The views of a scene show one set of named points, each view turned or mirrored, shifted and resized as a whole, with a little noise and some points left out.
In the rows, 128 means zero.

Scene 1
View 1
sibu: [130 120 147  88 154 124  99 130 144 174  96 125 129 112 101  99  79 148
 128 129 175]
Bibaz: [110 129 134  67 131 133 127 167 122 174 131 106 139 128  80  82  86 137
 149 118 148]
Tupa: [136 112 137 120 152 103 105 133 139 153 106 126 145 118 131 105  94 113
 139 135 124]
peze: [136 117 144 112 153 100 108 129 135 151 120 135 149 110 142 112  86 121
 149 134 112]
ruze: [114 112 143 103 147 105 104 125 135 187 109 100 138  99 114  97 125 130
 108 146 171]
Zefo: [131 107 142 126 154  97 101 121 143 166 101 114 144 106 131 105 113 117
 119 146 147]
rap: [142 123 129  91 144 174 100 169 163 154  66 122 113 169  33  64  55 149
 140 102 200]
Gogub: [130  97 132 150 149  92 102 126 148 163 101  97 147 113 127  98 142  95
 110 152 143]
mogor: [135 116 142 111 158  96 104 120 135 155 115 139 146 101 151 119  87 122
 141 138 120]
duk: [149 110 140 133 162 105  96 121 152 143  91 135 142 117 139 111  86 113
 137 136 133]
kebad: [153 135 149  74 165 149  97 144 153 141  84 174 121 132  92 106   3 164
 169 102 151]
Meb: [139 104 133 138 152 112 102 132 151 149  93 116 145 127 118  95 108 107
 128 138 144]
nufis: [131 122 130  92 134 143 116 167 140 154 104 116 133 148  73  77  73 131
 152 114 148]
Kadud: [144 114 142 110 154 116  99 129 149 152  95 132 135 123 116 102  80 130
 135 129 148]
reful: [133 108 120 131 131 122 123 168 138 141 113 100 154 150 100  77 113  91
 151 126 117]
botid: [135 119 140 106 154 111 108 135 138 153 109 132 143 117 124 105  81 125
 147 129 128]
mizug: [124 134 131  68 134 152 125 180 131 155 115 122 136 149  65  74  54 141
 166 103 140]
Maz: [139 122 149  97 164 104  96 118 140 154 105 147 137 104 138 119  64 141
 145 133 136]
fasu: [116 115 141 106 146  96 113 132 128 175 126 104 147 101 130  99 120 122
 125 147 137]
View 2
Maz: [148 110  99 109 136 117 117 145 125 100 106 132 147  86 142 128  96 135
 119 138 130]
Meb: [114 124 133  88 149 122  95 128  94 123 141 135 134  84 149 114 124 125
 101 150 151]
mizug: [120 139 144 115 131 150 132 177 117 117 111 123 164 141 141  97 104  61
 162 186 134]
mogor: [137 114 110 111 149 105 106 146 115 111 100 130 145  72 144 134 119 147
 102 138 144]
Kadud: [132 116 114  96 135 127 109 136 111 110 130 135 139  91 143 113 104 121
 119 148 136]
peze: [133 117 118 115 150 108 111 152 118 113  96 127 151  79 144 129 122 140
 109 144 145]
sibu: [139 125 111 103 126 140 116 136 110  98 130 135 127 101 140 117  98  88
 121 132 126]
rap: [117 135 137  71 110 176 117 137 104 114 178 140 144 150 139  77  73  48
 171 188 123]
reful: [ 91 140 164 100 159 121  99 156  89 140 128 127 155 103 151 105 147 115
 114 183 164]
Tupa: [124 120 126 102 149 113 103 147 108 119 115 130 146  80 147 124 120 135
 109 150 147]
ruze: [125 139 127 112 138 133 110 127  96 106 127 134 110  78 146 123 129  79
  89 106 139]
nufis: [117 137 142 103 131 146 120 161 107 119 130 130 153 126 140  99 108  77
 145 177 140]
kebad: [155 103  93  93 113 141 131 159 144  94 121 133 173 131 136 104  52 112
 179 181 114]
duk: [130 110 115  91 145 113  98 130 110 114 127 136 145  79 147 122 108 152
 108 149 145]
Bibaz: [120 145 144 129 138 142 129 170 110 110 101 122 145 120 142 110 124  54
 133 156 137]
botid: [132 119 119 108 144 119 112 152 115 114 108 129 149  93 142 121 110 125
 120 149 141]
Zefo: [125 125 123 103 146 115 100 127  99 114 125 133 125  72 147 125 128 124
  90 125 145]
View 3
sibu: [115 161 115 126 159 119 129 138 131 144 119 115 134 124 123 148 117 113
 120 131 143]
mogor: [128 148 111 143 142 132 158 158 118 144 104 150 143 102 133 141  91 107
 102 134 121]
Zefo: [117 149 122 141 161 137 157 158 123 144 101 132 147 122 122 141  85 109
 124 120 128]
Kadud: [113 157 117 136 147 121 138 152 126 143 112 139 142 132 131 142 111 115
 117 130 130]
rap: [ 85 175 123 113 149  92  92 147 158 139 130 113 138 182 143 138 158 124
 136 129 162]
kebad: [119 174 101 127 119  91 102 132 131 140 133 149 126 130 148 148 161 121
  94 154 140]
duk: [117 153 120 147 142 125 153 157 113 145 106 158 147 130 130 140  97 116
 113 129 122]
Tupa: [117 149 118 140 143 130 152 165 129 142 102 145 148 120 139 136  97 109
 111 128 126]
Bibaz: [111 153 113 105 147 125 126 166 172 135 113 100 138 112 152 128 122 107
 114 135 153]
reful: [ 98 145 130 127 138 131 152 195 157 137  97 135 161 147 159 116  99 110
 123 118 132]
nufis: [106 158 113 110 143 114 118 163 164 139 116 109 140 132 151 131 132 112
 118 133 150]
ruze: [115 150 121 124 175 140 150 150 134 145 105 103 140 119 115 145  88 105
 132 118 143]
Maz: [129 157 108 140 142 121 140 144 118 145 113 147 135 107 130 146 110 112
 101 142 128]
peze: [125 145 114 141 137 134 161 169 129 141  99 147 149 102 143 134  90 107
 101 133 121]
Meb: [107 149 128 140 152 129 152 167 129 143 103 140 153 141 131 136  93 112
 126 119 127]
mizug: [104 160 110 104 129 109 111 168 176 135 118 112 138 131 166 125 144 111
 107 142 153]
Gogub: [108 143 134 143 168 144 169 171 126 143  95 131 158 136 122 136  71 109
 134 110 124]
fasu: [119 145 116 130 155 137 156 164 137 142 102 123 143 108 134 135  89 106
 114 127 133]
View 4
Zefo: [161  89 149 105  51 137 136 178 122 118 120 111 119  95 151 156 148 102
 126  92 102]
mogor: [148  79 160 129  56 164 157 164  87 108 131 137 112  87 161 165 176 140
 128 102  70]
sibu: [173  93 107  84  68 140 148 191  99 156 130 121  98 105 137 154 153 145
 179 141 151]
peze: [149  79 150 134  70 166 151 149  87 108 134 136 123  94 155 165 172 147
 133 109  75]
Kadud: [148  89 122 103  70 160 146 182  97 119 131 126 119  98 163 164 144 126
 163 136 115]
duk: [136  84 152 100  56 169 147 195 106  98 119 119 115  82 190 160 137  96
 145 117  87]
kebad: [137  80  79 110 108 200 177 188  38 138 158 159  97  97 174 179 161 201
 237 224 139]
Maz: [146  76 140 116  66 172 165 183  69 129 134 140  93  85 161 167 180 158
 164 128  93]
botid: [148  83 130 126  76 165 151 155  91 113 137 134 124 103 148 167 157 146
 152 130  98]
Bibaz: [186 108  79 127 100 123 136 119 105 150 146 129 148 140  81 161 154 179
 166 145 157]
mizug: [166 104  55 132 125 151 143 114  89 137 157 143 165 140 104 176 140 191
 201 196 162]
Gogub: [157 101 156 100  47 126 121 163 148 101 111 100 150 100 152 149 123  68
 105  76 101]
Tupa: [146  87 143 125  70 159 145 156 105 106 132 128 135 100 157 167 151 123
 137 115  90]
fasu: [169  92 141 122  60 132 139 150 114 127 131 121 124 108 126 159 163 134
 126  96 104]
reful: [149 103 112 140  98 146 120 108 136  84 136 128 204 127 134 166 104 107
 136 135 108]
rap: [163 119  26  70 114 151 134 181 115 148 146 120 147 132 145 163  87 135
 249 237 221]
ruze: [190 101 134  85  50 105 130 176 134 154 120  97 112 112 118 144 157 115
 133  86 138]
View 5
Meb: [ 65  66 149 165 145 102  93 107 121  92 161 207 138 171 127 149 148 139
 146 114 160]
rap: [ 54  33 155  69 219 108 120  99 166 134  47 152  93 167 138 200 147 102
 109 105 195]
duk: [ 89  78 142 188 163  87  80 105 127 101 169 197 126 163 149 129 145 147
 129 113 142]
mizug: [ 72 111 168  71 177 114 112 109 177 162 102 179 116 142 152 186  88 113
 100  91 177]
Kadud: [ 76  77 147 162 170  89  91 110 130 112 145 191 109 154 140 151 140 141
 121 108 147]
Zefo: [ 61  78 149 184 136  95  98 119 103  96 176 215 114 154 119 152 140 157
 135 107 147]
Bibaz: [ 53 120 168  92 143 113 119 119 151 147 128 200 106 134 123 192  85 133
 108  86 171]
peze: [ 89 118 150 174 146  91  81 113 129 120 184 209 125 145 149 133 118 152
 118 100 134]
sibu: [ 60  78 149 147 173  90 109 124 123 122 126 184  71 138 120 174 137 151
 107  98 151]
nufis: [ 67  89 161  92 169 109 108 108 157 138 109 183 123 154 142 180 111 120
 116 100 179]
fasu: [ 65 106 155 165 128  97  98 122 113 114 176 220 114 143 122 160 115 156
 128  97 150]
Tupa: [ 80  97 147 170 148  95  87 108 130 110 173 209 131 157 141 140 127 144
 127 107 145]
botid: [ 84 101 152 158 160  91  91 112 138 124 162 198 114 147 147 146 121 147
 115 102 145]
ruze: [ 38  76 153 161 128  98 118 132  93 106 155 218  83 141  88 182 134 162
 127  97 156]
Gogub: [ 46  62 148 184 115 103 100 114  95  77 187 233 147 170 104 154 147 149
 159 112 163]

Which points are out of place in each view (at most two, in the order of its rows)? Write none if all are in place.
view 1 => fasu
view 2 => none
view 3 => nufis, peze
view 4 => duk
view 5 => none

Scene 2
View 1
guzab: [126 147  70 155 179 108 104 129  81 130 156 150 170  94 167  74 120 132
  52 197 108]
Mili: [158 102 145 112  38 133 226  74 169 175 142 112 101 128  91 116 169 119
 185 102  57]
Buni: [154 108 137 141  91 106 191  88 130 125 106  97 122  85  98  79 164 147
 137 146  71]
fota: [125 113 111 136 153 126 114 149 125 119 147 152 158  98 167  90  81 125
 108 164 101]
bamu: [138 114 117 158 115 127 150  97 146 144 158 129 119 116 116  73 135 124
 132 141 100]
Kal: [130  82 152 148 121 147 128 139 199 118 160 140 115 120 133  75  73 112
 176 116 111]
bisi: [147 136  89 100 112  93 187 113  57 148 105 117 175  75 152 130 156 144
  76 180  43]
Zil: [137 132  94 126 125 124 155 119 106 154 149 143 154 112 153 105 125 122
 100 163  82]
Rinab: [136  95 139 145 119 132 142 123 168 124 146 132 120 113 131  76  99 122
 157 133 101]
sev: [122 140  75 157 156 144 101 123 133 165 216 180 145 151 168  83  97  98
  94 150 126]
pekas: [139 116 122 164 148 105 132 121 123 101 115 116 139  79 125  58 126 145
 105 166  98]
zeram: [137 129  96  97 116 120 165 129 100 154 140 146 167 102 171 132 113 121
 107 163  67]
View 2
zeram: [141 135  99 121 128 101 141 113 139 130 154 113 141 160 155 126  88 108
 140 135 147]
pekas: [120 150 105 119 168 132 119 109 143 118 135  84 106 146 131 155  96 132
 133 159 154]
Buni: [136 141 110 136 181 137 126 124 131 116 123 103 140 157 150 153 147 115
 135 144 165]
Rinab: [151 161 128 144 156 138 117 132 137 120 134  81 114 150 126 113 115 135
 142 142 138]
Kal: [162 170 143 147 151 144 112 141 138 120 131  73 106 148 119  93 112 144
 145 140 132]
bamu: [133 147 105 145 160 134 127 132 142 123 142  92 113 151 124 123 129 119
 129 140 144]
bisi: [125 123  80 108 146  98 147  99 135 125 147 128 156 162 172 165  97  93
 136 142 164]
fota: [137 155 111 121 135 115 127 114 148 123 152  87 111 148 131 123  67 133
 140 150 137]
sev: [127 147  88 141 126 114 141 127 160 134 180  90  85 151 105  92  80 120
 122 135 118]
Mili: [165 135 120 165 168 137 136 150 124 127 127 115 159 163 152 114 184  97
 136 118 156]
View 3
fota: [153 149 163 120 141 137 143 135 134 149 120 114 139 113 148 132  98 151
 116 104 152]
Buni: [148 116 140 140  89 137 179 157 129 112 102 124 129 153 135 127 112 141
 128 138 140]
Kal: [182 147 147 147 123 135 153 121 128 154 104 133 130 123 133 136 121 133
 109 106  97]
Mili: [140 130 103 148  94 125 195 130 139  94  92 124 138 174 121 139 140 138
 135 134 104]
zeram: [123 151 137 111 138 128 156 133 150 121 116 104 149 133 143 131 110 159
 130 111 161]
bamu: [165 133 145 144 115 150 169 137 122 134 116 129 128 139 143 141 110 140
 120 112 116]
guzab: [137 132 172 114 135 158 147 155 125 136 137 110 138 120 160 139  82 162
 127 104 175]
bisi: [107 130 143 108 119 127 165 158 148 104 114  96 152 143 145 121 100 163
 135 130 191]
pekas: [160 122 169 131 110 147 154 160 124 138 117 122 127 126 149 125  91 147
 118 120 157]
Zil: [130 144 143 122 136 140 161 139 136 121 125 110 143 134 147 140 104 156
 131 108 154]
sev: [146 160 151 124 164 168 150 119 122 143 147 116 136 119 158 163 100 160
 127  78 127]
View 4
zeram: [152 111 131 121 142 144 149 120 129 137 137 120 131 113  99 118 159 133
 153 108 163]
guzab: [158 128 130 102 115 157 168 136 118 126 126 110 137 122  91 106 172 156
 132 119 131]
bisi: [169  96 125 109 156 124 154 123 129 139 125 100 130 116 105 145 178 136
 141 113 146]
Mili: [109  88 101 133 167 101 116  94 138 145 158 138 150 103 106 123 112 121
 106 141 156]
pekas: [131 129 109  99 112 135 155 133 125 125 124 113 131 119 102 109 157 141
 128 139 117]
fota: [136 132 120 111 115 152 159 130 124 129 131 122 134 120  99  99 153 140
 143 126 137]
Rinab: [107 132 108 118 118 135 139 118 132 131 141 136 135 113 101  93 124 131
 135 136 139]
Buni: [123 101 100 107 143 106 135 117 131 138 134 118 138 112 108 128 140 130
 111 147 125]
Zil: [149 114 128 119 134 145 150 123 125 134 137 120 138 116  94 112 153 142
 134 116 152]

Which points are out of place in each view (at most two, in the order of its rows)? Write none if all are in place.
view 1 => guzab
view 2 => none
view 3 => bamu
view 4 => fota
